Points, in no order, along strands that fork, close into loops and pass close to each other.
Points whose rows are less than 109 apart are linked; no others are. Some points are linked to none.
<100>: [ 16  15 -29  16   5  14 -24   8  14   6   1 -19   3  -6  25  -6  21  -9
  28  -1  35   3  28  -8  33 -12 -20  23  36 -29 -10   6  -4  20  49  17
   4  -2 -23  35  14  19 -14  34   6  34  22   7 -10]
<641>: [-38   6   2 -37   7   6 -25   2  43  49 -10  -9 -16 -36 -10  20  10 -19
   3 -18  10 -26  10   9  -1 -45 -14  10  21 -25 -11  43  -1  10  22 -20
 -32 -13   4  11  46  59   5 -32 -41  47   4 -15  -2]
<375>: [ 24 -25 -21  29  44 -12 -54   4  17 -33 -18 -12   7 -25 -29 -30 -16 -22
  25  21  27   3   9  28  -7  -3  22  33   3  31 -28  23  11  -7  -1 -68
   5  14  15  -4   3   9 -32  60 -24 -29  -4 -24  13]
<475>: [  5 -17 -28 -12  -3  -9  -3  13 -30  17  43  22   5 -45  12 -13   6  -7
  11  28 -34  24 -16  37  24 -11   6   8  36  16  11   1  11   2  23 -39
  32 -22   2 -33  16 -11 -29  27  -3 -25  15 -27  -3]
<57>: [  4 -44 -21   7  32  -4 -28 -10 -10 -52 -13  26  11 -19  -3 -27 -24 -21
   3  -5 -18  35  13  18   3 -26   1  27 -20  31  -3 -11  26 -10   0  -8
  28   2  -6  22  -9  -7 -20  56 -21 -35 -21   5  36]
<706>: [-29  -5   7 -28  -3   4  -5 -16   7   6 -18  49   3   0   1  -9  12  14
 -20   3 -13  16   1 -48  -4 -16 -36   3 -34  20  -3 -29 -12   4 -10  35
  11   9   9   5   3  -7   8 -33   3  13  -6  25  29]
<1065>: [-11 -13  -3 -11  20   4 -10 -23  10 -32 -33  53  -8   1   6 -27  -3   0
 -10   4 -17  23   8 -38  -5 -21 -20   0 -54  23 -19 -42  -4 -12 -23  38
  17   4  10  22 -16 -16   3   4  -2  -8 -14  32  44]
<214>: [-24 -26  32  17 -16  31  33  -8  18 -11 -11  13   4  -8  19  15 -29  -4
  -7 -40  21   4  20 -10 -16  14  18  10 -54  -4 -13 -50  17 -47 -40  28
  15  28 -38  55 -29 -11  42  15   7 -11 -56  10   3]
<854>: [-13   3 -12 -17  18  -2 -34  21  30  29  -6 -29 -13 -22   8  16  17 -10
  15 -11  20 -22  16  22   4 -32 -22  14  34 -25  -9  36   5   8  31 -21
 -21 -19 -10  26  42  69 -10   4 -30  33  16  -5  -8]
<68>: [-15   6   8 -21 -43  14  55  15 -57   7  -4  -3   8  -5   3  29  26  17
 -20  -2 -37  59 -22 -29  16  10 -31 -39  -8  -4  28 -16   6 -19  12  73
   6 -12  -8 -24  16 -10 -17 -23   6  -7  22  26  20]
<79>: [ 48  16 -43  22  -2  -1   1  -9 -21  13  46   4   7  -2  17 -18 -14 -21
  13  50 -36  21 -14  19  45  10  32  17  22  -7  -6  -5  -3   1  18 -19
  38  -9  -3 -39  -2 -33 -28  38  28 -11  15 -40 -28]
<2>: [ 10  16  17 -36  -3 -30 -20  -1 -18   4 -28 -21 -10  14 -30  30  21  13
 -17  10  13 -25  -4 -13 -39  -5 -14 -10  -5  10  23  38  -3  19 -15 -22
 -37  -7  12 -29  11  34  11 -62  -6  15  21   4  -7]
<481>: [-20   5  -4 -29  13  -9 -44   3  39  34 -14   1 -22 -33 -29  10  36 -24
  -5  15  23 -29  12   1 -35 -41 -15  -2  31   4 -29  34  -3  16   8 -34
 -23  -9  10 -17  37  47  -9 -24 -46  29  23 -22  17]
<822>: [ -5 -16  17  15  -6  12  22  12 -19 -36 -22 -30  21  16   2  14 -20  -4
  12 -42  14  19  13  -5   6  17   0   3 -16 -17  17  -8   5 -36   0  22
  -4  15 -15  40   2  -4   5   8   6 -23 -20  40  -4]
<922>: [ 14  34  14  -7 -17 -17  29   3  11  20  32 -13 -17  42   9   5  -6  19
 -11  15  -7 -52  -3   1 -21  32  19 -12  32 -20   2  21 -29  17  -3 -10
 -23 -20   5 -37 -18 -14  25 -32  23  11  20 -21 -37]
<271>: [-38   2  23  -7 -19  10  53  -5  13  45  56  42 -14 -18  16  13   4   3
  -6  -9 -26  -4 -24  15  17   9  13  -5  21  10 -25 -20  -5  -1   1   6
  10 -15 -18 -19 -13 -31   7  -3  13   4 -11  -7 -16]
<40>: [ -7   5  18 -12  24  -5  -4  -3  -8 -20 -62 -11  12  21 -19  -1 -15  21
  -6 -23  31   7  13 -41  -5  -8 -19   8 -51  -6  17   1  -1 -18 -33  29
   5   4  12  34  -1  18 -16 -30  -4   9  -5  53  22]
<916>: [  6  26   1 -27 -25 -37   4 -14 -34   9   7  14   7  34 -26  -1  26  21
 -45  39 -31  -4 -35 -27 -33  12 -20 -43 -10  43  28   2  -2  27 -17 -17
  -9  15  15 -55 -19 -17  13 -66  20  -9  40 -25   0]
<1072>: [  7  16  34   0   2   1   7  16  19   4  -1 -40 -17  20   0  27  -8  11
   8 -27  19 -54   9  13 -10  13  12   2  15 -30   6  29  -8   3   0 -18
 -45  -9   5   9   7  21  25 -36  -3  23  -2   8 -34]
<89>: [  4  -6   6 -20 -12   2  13  13 -40 -13  -6 -25  14   8   5  17  17  10
   5 -14   0  37  -4 -15   8 -12 -31 -18  -8 -23  30   6  -1 -12  17  47
 -10 -12  -5   8  13  16 -17 -25   1  -3  13  25  -6]
<11>: [ 39  44 -20  37 -11  11   9 -18  41  12  10 -30  -5  48  28 -24   5  -8
  21  20  16 -33  16  -6  18  23  39   1  18 -40 -34  -8 -36  24   6  11
  -9  -3   0  -1 -37 -27   6  21  35  15  -2 -11 -32]
<949>: [  2  30   5 -26 -51  13  42   4 -48  15  21  10  -4  12  19  11  21  15
 -13  18 -41  43 -19 -24  20  31 -24 -46  11   1  25 -19 -12  -8  18  62
   1 -15   1 -31   0 -27  -4 -35  24   0  31  -5  -6]
<847>: [ -4  27   8 -61 -21 -17 -16  -5 -11  28 -10 -12 -27  -7 -16  39  30   2
  -4  10  -5 -15  -8  -1 -25 -12 -16 -29  24 -13  16  37   4  24   2 -11
 -38 -18   2 -37  18  32  11 -60 -14  27  24 -16 -20]
<931>: [-34 -11 -31 -13  -2  34  -4   1   9  17  37  45  -1 -34  27  -3  19 -13
  10  -1 -44  28  11  -5  29 -32 -36  21   2  18  -1 -43  13  11  28  33
  43 -16 -22   6  -4  -6  -4  33 -13   7   5   8  38]
<352>: [-10 -21  37   9  19 -21  -5 -13   3  -8 -24  28   2   5  -7  -7 -17   6
 -22  -6  19 -17  -7  -8 -29   8   4   8 -40  31  -8 -12   2   5 -38 -14
  -9  19  20  13 -10  -2  23 -23   1  -3 -25  18  20]
<769>: [  3  11  47  31  -7  31  24   6  16   7 -40 -39  11  28 -11  21 -33  26
  -2 -45  59 -35  12 -22 -11  35  19   6 -37 -28  17  -6  11 -14 -42  -2
 -17  42 -19  40 -11  11  29 -37  20  16 -31  36  -6]
<622>: [-17  -4   9   0   5  -4 -23 -38  39  14  -6  80 -22  -4   1 -31   8   6
 -45  19 -15 -13   5 -36  -8 -12 -13   5 -42  49 -38 -44   4  29 -23   2
  17  18   1   8 -19 -10  14 -11   0  10 -10   3  46]
<863>: [ 10   4 -39  -6  -9  15 -11  11 -21  22  36  26   2 -37  22 -10  14  -1
  16  26 -26  27  -1  10  43 -16 -13  15  42   6   7  -8  10   9  42   6
  46 -24 -12 -19  12 -12 -21  43  16   7  23 -15   2]
<281>: [  5  10  12  16  15  -8  -9  11  48  -3  -9 -25  -2   3  -2   6  -4   8
  25 -12  23 -55  13  20  -8   8  23  13  28 -13 -13  22 -17  16   1 -35
 -32  -3  11   2  -2  27   5  -3 -13  12 -13  -3 -26]
<874>: [ 49  27 -24 -49 -29 -22 -19   9 -29 -14  13 -36 -18  28 -13   9  23   9
   6  40  -7   5 -23  -2 -31   8   1 -54  18 -17  30  25 -19   5   2  12
 -13 -24  14 -59   1   1  11 -44   6  -5  40 -32 -16]
<819>: [ 41  41  -3   3  -7   6   3  15 -21 -22 -27 -46   9  45   2   5  13  19
  16   0  21  -1   8 -29   5  12 -11 -19  -7 -30  15   9 -19   0   0  41
 -11  -1   7   4  -1  -5  -5 -23  26   3   5  28 -18]
<1016>: [-18 -45  -2 -12  17 -25 -14   7 -27 -37   8  11   9 -16 -20  -8  -2 -12
  -1 -12 -17  31 -13  39 -12 -24 -18   5   0  30  25  11  17 -18   1 -19
   3  -9   8  -5  14  -1 -16   8 -32 -32  -5  -2  13]
<59>: [ 45  -6  -3 -15 -14 -20   2  13 -34 -30  12 -54 -23  39 -19  17   2  26
  -8  10  -5  -5 -16  15 -49  28  20 -31  12  -4  41  39  -9 -10 -18 -37
 -38 -19  20 -60  13  -3  23 -37 -10 -32  28 -34 -16]
<380>: [ 18 -29  -1  20  -9  -6  32   8 -50 -55  12 -15  28  16 -10  -2 -20  -7
 -32   3 -34  64 -13  14  -2  12   7 -25 -32  18  25  -2  17 -27 -18   4
   1  20  25 -25   2 -35  -3   8  -2 -52   0 -14   4]
<1000>: [ 32  20  -7 -14 -25 -19   3   1 -11   1  31 -11  -7  25   0  -3   6   2
  -3  26 -13  -3 -16  12 -14  12  17 -26  27  -7  13  20 -22   4   4  -6
 -18 -19  15 -41  -6 -19  -1 -18   6 -13  27 -35 -25]
<576>: [-24 -35 -24 -14  14  25 -17  -6   3 -27   5  43  12 -20  18 -19  -5 -23
   4  -6 -42  35  15 -11   7 -43 -41  15 -19  16   5 -44  13  -9   8  32
  39 -20 -17  21 -11  -7  -5  39 -30 -25  -3  23  44]
<568>: [ 28  -4 -29  -4  -2 -13  -5 -16 -50 -49  17   1  25  19 -12 -17 -11  -3
 -12  33 -41  52 -18  -2   4 -16   1 -30 -24  19   9 -22   5 -14 -10  17
   7   5  36 -26   8 -35 -11   1   4 -33   7 -28   6]
<448>: [ -1  23  26   8  18  -8 -18 -17   7  -4 -63  -3   3  33  -7 -19 -14  24
 -10  -6  42 -20   9 -44  -3  11   1  10 -53   5  -5  -3 -14  15 -30  10
  -4  24   8  42 -18  13  14 -36  15  24 -10  37  17]
<63>: [-10   9  30 -30   3 -14 -12 -10  -4  24 -35  -2  -5  17 -16  18   9  16
 -23   7  20 -20  -4 -34 -13  -5 -24   1 -29   5  25  22  -6  28 -13 -11
 -21  10   0   3  10  33  10 -66   6  32   8  21  -1]
<934>: [  6 -11 -32   3  28  -5 -48  30   4  13  -4 -24  -1 -42  -2  -3  14 -13
  22  -1  35 -19  21  26  -3 -31 -27  30  50  -8   9  30  32   1  27 -29
   6 -20 -15  26  38  58 -17  38 -30  10  31  -8  -3]
<210>: [ -5  10  -4  -9   2  10 -19  16  17  19  -3 -22  -9 -12  21  16  16  -5
  33 -23  22  -4  14   1  15 -25 -19   8  17 -39   3  13  -6  12  39  15
 -15 -12 -18  37  25  49   6   2  -8  37   1  18 -19]
<757>: [-21   4 -23 -44 -11  -2 -30  -3   7  20  17  20 -11 -33 -15   4  47  -9
  15  15 -19  12  -6  -3 -11 -22 -40 -27  30   8  -3   6   9  23  32  17
  -5 -15   4 -30  24  16 -11 -28 -28  17  23 -13  17]
<424>: [ -6 -20  28   4  11 -11  21   9 -23 -43 -62 -26  22  19 -40  12 -26  30
 -27 -32  26  20   4 -27 -14   7 -14 -14 -45  -3  40  13  18 -37 -45  22
   4   4   5  11   5   3 -33 -27 -23 -17   6  60  30]
<520>: [ 27  51  12  32   4  -5   1 -18  -3  -4 -55 -20  10  59   0 -21 -12  25
 -20  -1  29 -35   1 -46   0  36  10  -4 -54   8  -4 -10  -8  29 -39   5
  -6  32  14  33 -40 -15  23 -17  49  -2 -12  28  11]
<678>: [-23   6  22 -25 -10  -2 -10 -10   1  24 -17  14  -5  -6  -7   5  11   8
  -9  -7   8   1   0 -29  -1 -17 -27   4 -18  -8   9  -4 -12   7  -3  31
  -7  11   0   9   9  17  14 -47   4  36  -6  23   5]
<346>: [ 22  49 -11  10  -8 -10   2  -9  39  19  27 -11 -10  34  12 -12   8   4
   3  34  11 -47  14 -13  -2  14  23  -3  36 -27 -20   8 -37  31   9   7
 -11 -15  10 -28 -22 -10   4  -5  20  19  17 -19 -27]
<1060>: [ -4 -13  -4  25  29  -7   8   9  42  22   2   5  -1 -25   2  -9   0 -15
  33   0  16 -39   3  40   4  -6  34  37  21  -4 -45  14  -9   5  -5 -54
   6  11  -4   0 -15  19 -18  41   2   0 -24  -7  -4]
<115>: [-18 -39  47  24  12   8  25  16 -19 -34 -48 -22  11  13 -23  19 -26  13
 -25 -39  28   1   0 -11 -24  24   0  -4 -54  -3  31  11  20 -48 -45   0
 -11  28   5   1   0   5   6 -17 -25 -21 -19  46  25]
<75>: [ 41  19 -11 -43 -22 -25 -16  17 -24 -14  15 -47 -31  24 -12  30  20  17
   8  14  -5 -12 -21  23 -46   9   0 -33  30 -19  38  48  -8  -4   3 -26
 -37 -39   4 -61  12  26  12 -30 -10 -11  38 -27 -25]
<721>: [ 31  24 -29  18  -2   0   2 -21  26  27  44  17  -6   3   0 -23  19 -18
   0  48 -23   5 -12   8  30   6  31  -1  24  -6 -43  -8 -27  13   8  -2
  25   1   5 -46 -23 -28 -13  26  27  -9  12 -37  -9]
<421>: [ -3  -5   6 -17 -11  -6  12   7 -25 -15   8   8  10  -3  -3   3  13  -3
  -8  -1 -17  28  -7  -6   0  -5 -26 -17  -2  13  11  -5  -6  -6  11  32
  -3  -4  14  -3   0 -16 -10 -11  -4 -13   2   4   9]
<977>: [-72 -31  45  -4 -13  32  52  16  31  36  30  -1 -11 -39  10  35 -31  -5
   1 -51   8 -22  -1  35   3   4  25  30   2 -30   0   5  12 -36  -7 -34
 -13  -1 -34  33   8  17  19  -3 -15  22 -42 -21 -27]
<161>: [ 17 -17 -28  32  15  19 -17  -7  13 -21 -22  -6   6 -19  17 -13 -20 -17
  40  -9  22  -8  29  18  23  -7  17  39  11  -7  -5 -21  23   3  13 -10
  28  21 -25  57  -5  -2  -2  75   6  -3 -17  16   3]
<645>: [ 40  18 -31  10   9  -8 -32   2   1 -34 -13 -26   8  24 -12 -24  14 -10
  15  30  14   3   8 -10   1  -1   3 -18   7  -5 -12   8 -24  19  14  15
  -6   3  25  -8  -3  -4  -9  13  13  -5   8 -11 -10]
<919>: [ 26  32 -14  37 -13   8  33 -30  40  22   9   2 -16  22  25 -13   1  -5
  20   3   8 -17   6   9  24  16  45  10  11 -12 -46 -31 -22  14   3  12
  12  10  -4  18 -39 -35   9  34  46  13 -20  -5 -23]
<957>: [ 10  14  22  42  26 -12 -24 -30  35  -5 -45   6   1  22 -12 -17 -37  11
  -5 -19  41 -59  13  -4 -29  42  43   5 -42  29 -34 -10  -3  27 -34 -43
 -25  22  22  33 -35 -10  24   7   0   1 -27   0  10]
<537>: [-29 -50 -22 -19  15  -9 -34  15 -18 -15   4  18   8 -34  -6 -12  -8 -12
  12  -9 -14  24   9  23 -10 -43 -31  31   1  15  24   1  30 -12  25   1
  26 -19 -11  18  29  17 -15  30 -37 -16   3   8  37]
<505>: [ 16  10  29  29 -12 -11  23 -13   8   2   1  -5   3  31   2   2 -19  10
 -26  -6   9 -34  -1  -9 -14  31  27  -5 -11  14  -7  -5 -10  17 -31  -6
 -19  22  17  -3 -29 -33  30  -6  31 -15 -18   1 -12]
<806>: [  8  27 -14  31   0  10  33 -13  49  50  28  17 -19   2  21 -10  12  -9
  21  10   8 -36   6   4  27   2  41  15  39 -29 -67 -17 -24  14   6  -4
  11   2 -11  -6 -30  -9  -9  33  31  25  -6 -15 -19]
<1125>: [-36 -55  51   3   2  -4  18  15 -12 -16 -21  -6  -1 -15 -22  26 -10  -2
 -33 -38   3  11  -7   9 -29  10 -13  -4 -38   5  32   9  11 -45 -27   0
 -15  20   8   3  19   5  15 -25 -37 -14 -23  26  15]
<943>: [-10  10  -8   4  -5  -2  26 -12  36  35  54  50  -8 -25   6  -9  23  -9
   0  20 -34  -2 -20  16  21  -3  11   2  28  10 -37 -13  -9  10  10 -14
  24  -4   3 -41 -12 -19 -18  11  19  -7   2 -19 -11]
<17>: [ 28 -17 -17  45  30   9 -25 -15  25 -21 -33 -14   7 -19   0 -25 -37 -17
  47 -11  25 -20  21  32   7  17  46  33   4  18  -8  -6  24  -5  -2 -46
  19  21 -11  41 -15  -7 -15  72  19 -29 -34   1   6]
<261>: [-51 -25  27 -14  23  15  16  20  42  36  11 -13   1 -28   7  30 -27  -6
  17 -47  12 -36  -6  42  11 -21  17  48  24 -31  -6  22   8 -18   3 -40
 -11  -4 -19  44  22  41  14  -6 -23  20 -26  -7 -18]
<82>: [ 49  23 -41  15 -19  11   7  -8 -37  -3  37 -21  14  19  25 -11 -14 -11
  12  33 -25  28   7  15  48  15  25   8  26 -21  17 -13  -4   1  31   8
  31 -18 -16  -3  -4 -34 -12  41  36   1  22 -28 -36]
<708>: [ 44  59  -2  14  -5  -1   9   2 -22 -11 -38 -41  12  70  -2  -7   6  34
 -22   9  23 -21  11 -48   7  31   2  -9 -35  -5  17   6 -13  16 -31  30
   0  16  11   8 -29 -15   8 -30  47   2  -2  30  -7]
<828>: [-36  33  31 -27 -28  14  23  -4  13  62  14  21 -19   0  17  23   5  18
 -12  -5  -4 -18  -3 -28  16   0 -10  -8  14 -21   2   1 -18  24  13  21
 -30   1 -10   2  10   8  24 -57  21  59   1  -2 -25]
<905>: [  1  14  13  23   3 -15  -7 -41  27  25   1  52  -9  15   0 -22   6   6
 -39  24  -2 -28  -8 -20 -10   9   4  -3 -26  40 -37 -27  -4  46 -20  -7
   4  15  12  -6 -27 -18  21 -13  20  13 -10 -15  17]
<1104>: [-60   3  17 -20 -17  22  52   9   8  58  52  26 -18 -26  21  27  -3   4
   7 -20 -24  -2 -15  19  27  -3   0   3  28 -14   2   3   4  -5  16   1
  -7 -24 -21   2  10   1   0  -4  -1  27  -1 -13 -20]
<960>: [  6  13  43  -1   5  16   4   9  10  12 -31 -41   3  19  -4  26 -14  25
   1 -34  33 -27   8 -18  -4  11   4   5 -11 -32  19  20  -8  -4 -17   9
 -31  14   0  25   5  22  19 -49   8  22 -22  36 -19]
<696>: [ 12  35  14  34 -12 -19  22 -26  11  34   7  19  -1  44  17  -8 -11  12
 -40  11   4 -49  -5 -23  -6  32  21   3 -30  16 -31 -26 -14  41 -27  -3
  -3  26   4   3 -46 -30  29 -12  45   2  -9  -9 -15]
<347>: [ -6   3  11  28 -24  34  40   7  -9 -17   2 -19  12  10  25  14  -9  -7
  17 -36  13  18  11  -8  19  23  15   5 -15 -17  -3 -30   0 -18  -1  40
   8  21 -33  50 -13 -23  28  24  31  -4 -22  23 -17]
<852>: [  2  -9  -8  23  -7  21  14  -7   5 -15   6   3   9  -5  20   4 -15  -3
  30 -24  13   7  14  21  26   5  15  23   1  -8  -7 -33   8  -1   8  15
  18   9 -31  61 -17 -18  16  53  21  -1 -27  14 -12]
<106>: [ 34  -4 -16  52  40   3 -30  -6  45 -16 -35 -12  -4 -10 -11 -27 -17 -21
  35   6  34 -20  11  19  -6  17  47  26   4  21 -50   3  -3   2 -11 -54
  -3  23  10  11 -26   0 -27  64   1 -19 -24 -14  12]
<753>: [-28  35 -10 -56 -26  -2 -14 -10   8  47  21  15 -26 -26  -8  25  47  -7
   8  22 -19  -6 -12   7 -12 -21 -33 -34  50  -3  -8  19   6  26  27   0
 -23 -26   1 -42  19  18  -2 -40 -21  35  40 -25 -10]
<1182>: [-34 -32  34 -11 -17   2  36  12 -32  11 -20  -9   2 -14 -16  39   8   4
 -37 -26  -7  19  -8 -13 -10   9 -20 -13 -30  -4  35  21  15 -35 -13  28
  -3   6   0 -14  22  10  -3 -47 -26   1  -6  32  14]
<289>: [ -7   7 -18 -13  12 -16 -29   5  34   7  17  11 -11 -26 -38  -5  33 -22
   0  32  15 -20  -2   2 -28 -23  -2  -6  36  17 -35  25 -12  15   1 -46
  -9  -1  13 -43  11  22 -29   0 -28   4  22 -30  11]
<646>: [-31 -40  38  33  -5 -16  45  12 -25 -13 -12  -7   3  -6 -12  23  -9   4
 -61 -14  -5   4 -18  10 -21  42  10 -32 -39  10  31  20  12 -28 -35  -4
  -6  27  -1 -31   9 -16  29 -18 -13 -15 -10  18  10]
<1187>: [ -8 -26  -9  -8  32  17 -16 -22  10 -46 -26  54  -3 -12  16 -37 -14 -24
  -6 -10 -36  32  16 -24  -5 -34 -21   5 -50  21 -26 -44  17 -24 -20  30
  34 -10 -11  42 -30 -12   6  43 -26 -30 -17  23  49]
<766>: [-10 -34 -11  -3 -15  24  26  18 -46 -24  30  29  26 -28  21   0 -22  -2
  -5 -19 -48  53   1   8  23  -2 -15  15   5   9  27 -31  29 -16  22  27
  38  -4 -31  25   7 -29   4  51   8 -27  -6  12   5]
<732>: [ 25  -2   0  43  44  -7 -33  -9  37 -35 -36 -27   2  17 -18 -22 -31  -3
  40  -9  36 -28  11  22 -21  32  46  12   9  22 -23   1   2   1 -14 -61
 -31  10  22   7 -15  -4  -3  32 -12 -27 -30  -6   4]
<964>: [ 10  16 -40  15   0  18  -7   6   8  16  27   3  -3 -13  30 -14  23  -6
  14  14   5   6  18  -5  40  -9 -12  18  40 -15 -12  -9 -10  16  49  18
  34  -5 -19   9  -6  -8 -19  45  23  31  16 -10  -8]
<132>: [-12  54  -2   6  -9   7  33 -17  47  60  41  31 -24  18  24  -8  11   6
  -2  19   4 -49   8  -5  22   9  30   4  44 -28 -48  -1 -36  34   6   5
  -2  -5 -11 -26 -27 -14   2 -12  23  39  16 -17 -24]
<118>: [-48 -11  41  -4 -13  23  44  12  21  36  29   2 -13 -16   9  26 -19   5
  -3 -35   1 -10   0  10  10   1   8   8   2 -26  -2   4  -2 -16  -1   3
 -13   1 -19  18   7   4  27 -18  -2  30 -27  -6 -25]
<831>: [-46 -32  29 -19  18 -20 -26 -24  13  -4 -36  51 -12  -4 -19 -26 -31   4
 -28  -2  10  -2  -2 -11 -33 -13 -14  20 -62  36  -9 -25   1 -14 -38 -19
   9   5  12  20  -9  15  15 -28 -32  10 -17  27  38]
<41>: [ 39  18 -20  31 -11   1   8  -9 -17 -21  24 -30  12  34  18 -10 -14 -12
   8  12 -18  14  -2  15  29  28  34  -4   8 -17   7 -17 -15  -1  10   4
   6   0  -1   7 -14 -34  -1  27  25 -14 -11 -20 -27]
<238>: [  5   0  -8  -6  10 -18 -39   2  10 -17  -1  -1  -4  -1 -20  -8  20  -8
   5  24  16  -5   2  -3 -19 -12 -15 -16   8  14  -3  16 -16  16   7  -2
 -11  -6  20 -19  11  10 -12 -11 -18   3   9 -17   3]
<216>: [-43 -14  14 -24  14   7 -38 -28  34   9 -36  75 -13  -5  -4 -38  -8  -1
 -39  11  -4   8   9 -41 -23 -20 -23  14 -70  28 -19 -43   4   6 -30  -5
  27   9   7  25 -13  19  13 -28 -25  19  -4  22  55]
<23>: [-15  -9  46  27 -15  24  31  -5  24  -2 -21  -8   4  10  12  14 -31  15
   5 -39  45 -29  18  -9 -16  28  29   9 -38 -10  -9 -29   3 -16 -28   7
  -5  33 -17  53 -21  -8  35  -8  16   8 -50  13  -9]
<741>: [-26 -32  24   4  -6  12  24   4  -8 -20  -9  12   5  -1   4   7 -19  -8
  -7 -35  -2  27   5 -11  -9   2 -12   9 -37   2   1 -25   5 -33 -21  25
  18  16 -18  36  -9 -14  17  10  -9 -16 -33  31  10]
<55>: [ 31  16 -25  25  -1   9  -8 -17  -5 -31 -12  -7  15  24  14 -23  -1 -15
   8   7  -1  21   6  -5  22   3   6   1  -7  -8  -8 -18 -12   9   7  35
   5  11   5  24  -7 -28  -4  34  29  -6 -10   4  -4]
<112>: [ 46  -6 -29  -8  -2  -8  -8  13 -75 -49   5 -30  28  19  -6  -4 -15   3
   3  19 -25  45 -18  10  12  -6  -4 -22  -5 -11  38  -2   7 -16  15  17
   6  -4  18 -12  14 -11 -25   9   5 -30  25 -28 -13]
<571>: [ -8 -13   6 -14   5  -9   4  22   1   9  24 -22 -13 -20  -3  19   7   0
  21 -13  -6 -25 -14  49  -2  -7  10   9  39  -7   5  38   3   4  14 -41
 -17 -28   0 -11  22  21  -9   2 -23   0   9 -20 -31]
<510>: [-10 -10 -44 -32  -5  -4 -50   7 -19   3  12   2  -4 -32 -10   7  38 -14
  16  18  -8  36  -8   6  -3 -33 -45 -20  28   3   6   9  18  18  46  14
  12 -24  -6  -8  34  32 -27  12 -26   5  33 -13  25]
<464>: [-34 -15   7  -9  -6  27  24   4   4   9  38  37  -1 -21  27   7  -3   1
   7 -19 -34  30  -2   8  26  -7 -16  13   3  13   0 -34   8  -5  17  23
  26 -11 -27  19  -8 -23  11  35   5   0 -20  12   3]
<1172>: [ 21  18 -19  -4 -18  -8  13 -23 -33 -18  20  21  13  23   5 -20  11   6
 -33  30 -44  36 -27 -22   6   1  -6 -37 -10  28   0 -27  -3  -2  -9  39
   6   9  35 -40  -4 -45   2 -14  22 -22   8 -19   7]
<325>: [ 21  12   9  39   9 -13 -12 -26  32 -13 -26   4   4  20   3 -23 -24  -5
   0  -1  24 -23   5  -3 -15  26  35  -1 -17  23 -31 -13  -1  12 -29 -13
  -8  17  23  18 -28 -30  19  20  17 -11 -33   4  -1]
<590>: [ 20   6  14  36  35  -6 -20   5  42 -24 -29 -30  -2  28 -19  -4 -23  15
  30 -13  35 -69  16  20 -24  23  39  11  25   8 -20  21 -15  15 -17 -63
 -47   4  17  -9  -6   5  17   2 -16  -4 -21  -4  -7]
<815>: [-46 -25  16 -36 -26  16  44   6 -34  10  -7   5  11 -20 -10  27   9  15
 -32 -18 -31  50  -9 -29   3  -1 -40 -22 -24   1  31 -12  15 -36  -3  58
  13   1  -5 -12  18   1  -9 -32 -20  -1   7  33  35]
<697>: [  1 -33  24  29  -8 -13  48  17 -46 -37  -7 -23   6  12 -11  15  -4  11
 -42  -2 -17  36 -18  10 -17  32   8 -45 -22   3  43  23   5 -28 -29   4
  -9  16  14 -51   5 -26   7 -17 -11 -32   5   1   6]
<429>: [  9  28 -11  -9 -38   2  31  -8 -40  -1  47   7   7  21  14  -9   9  -1
 -24  40 -52  43 -29 -12  15  28   3 -47  16   7  16 -15  -7 -15   5  36
   6  -6  13 -50   0 -57   0 -22  14 -27  25 -37 -14]
<28>: [-58 -25  15 -28  22  -5 -10   0  45  39  -2   5  -3 -37 -17  17  -1 -17
   3 -31   2 -34  -4  40 -12 -38  -1  36  18  -3  -5  32  -5 -14  -2 -47
 -17 -11   6  10  38  41   7 -19 -45  17 -15 -11   2]
<818>: [-16  -2 -20 -29 -17 -11   4  -1 -11  27  59  35   2 -35   2   4  20  -5
  13  30 -49  21 -35  28  10 -12  -9 -21  38  23   8   1   4  10  24 -19
  15 -23  -3 -52  11 -16 -28  -4 -11 -16  25 -32  -6]
<877>: [ 33  30 -10 -11  -2   2 -16  19 -27 -13 -19 -47  11  17  13  22  22  15
  29  -8  25  16   1 -15  11 -10 -22 -18   8 -41  24  18  -2  -1  37  42
 -12 -23  -7  13  14  34 -18  -5  13  10  20  33 -23]
<536>: [ 35 -27 -35  14  33  -9 -57  22 -10 -42  -8 -22  12 -19 -22 -21 -14 -14
  22  21  28   5   8  18   1 -18   4  10  16  16   5  31  22   4  16 -44
  10   5  15  -1  19  22 -30  50 -24 -19  21 -24   3]
<153>: [  9 -12 -26   9  19  -7 -28  15  22  13  23  14  -6 -34 -16 -15  23 -26
  14  29   6  -5   2  19   3 -26   4  19  31  14 -41  26  -4   4   8 -51
  17   6  -1 -29  11  13 -39  37 -11 -12  16 -28   8]
<1123>: [ 13 -22 -34  12  15   2  -9  18  -7  27  33  43   3 -52  10 -24   7 -21
  17  26 -26   7  -6  21  29 -15   7  32  38  13 -34   4  11  -7  16 -51
  49   2  -8 -33   5   3 -33  48  11 -19  -3 -24  13]
<830>: [-19 -60   6  -8   7 -20  -7  22 -56 -39  -9 -25  20 -19 -18  15 -11  -3
  -6 -30 -13  40  -9  28 -11 -12 -30   1  -3   9  47  18  33 -33   9  -5
 -10 -11  -2   6  28  12 -21   7 -32 -34   7   6   7]
<293>: [-10 -18 -37 -15  12  -9 -47  22 -23   6   5  -1   1 -47   2 -12  22  -7
  13   5  11  24  20   8   5 -40 -36  22  34   1  17  15  29   4  40   4
  25 -24 -13  18  37  38 -19  36 -24  12  32  -1  20]
<515>: [ 59   9 -25 -11  -3   1 -21  21 -67 -46  -6 -53  21  25   2   8  -3  16
  25   0   2  27  -4   1   9   1 -16 -17   7 -40  44  15  14  -8  27  26
 -11 -19   0   1  14  18 -20   8  13 -18  31   5 -21]

How many points has the smallest loop of links through each point below? Write none if it is on no loop.
<964>: 11
<261>: 17
<17>: 15
<448>: 15

A fork is a point with three links, a tip a point with one. Leave the first point through the second and follow the links. Name the first fork or tip that comes.
<641>; <28>: <289>
<847>; <2>: <766>
<576>; <1187>: <293>
<957>; <325>: <352>
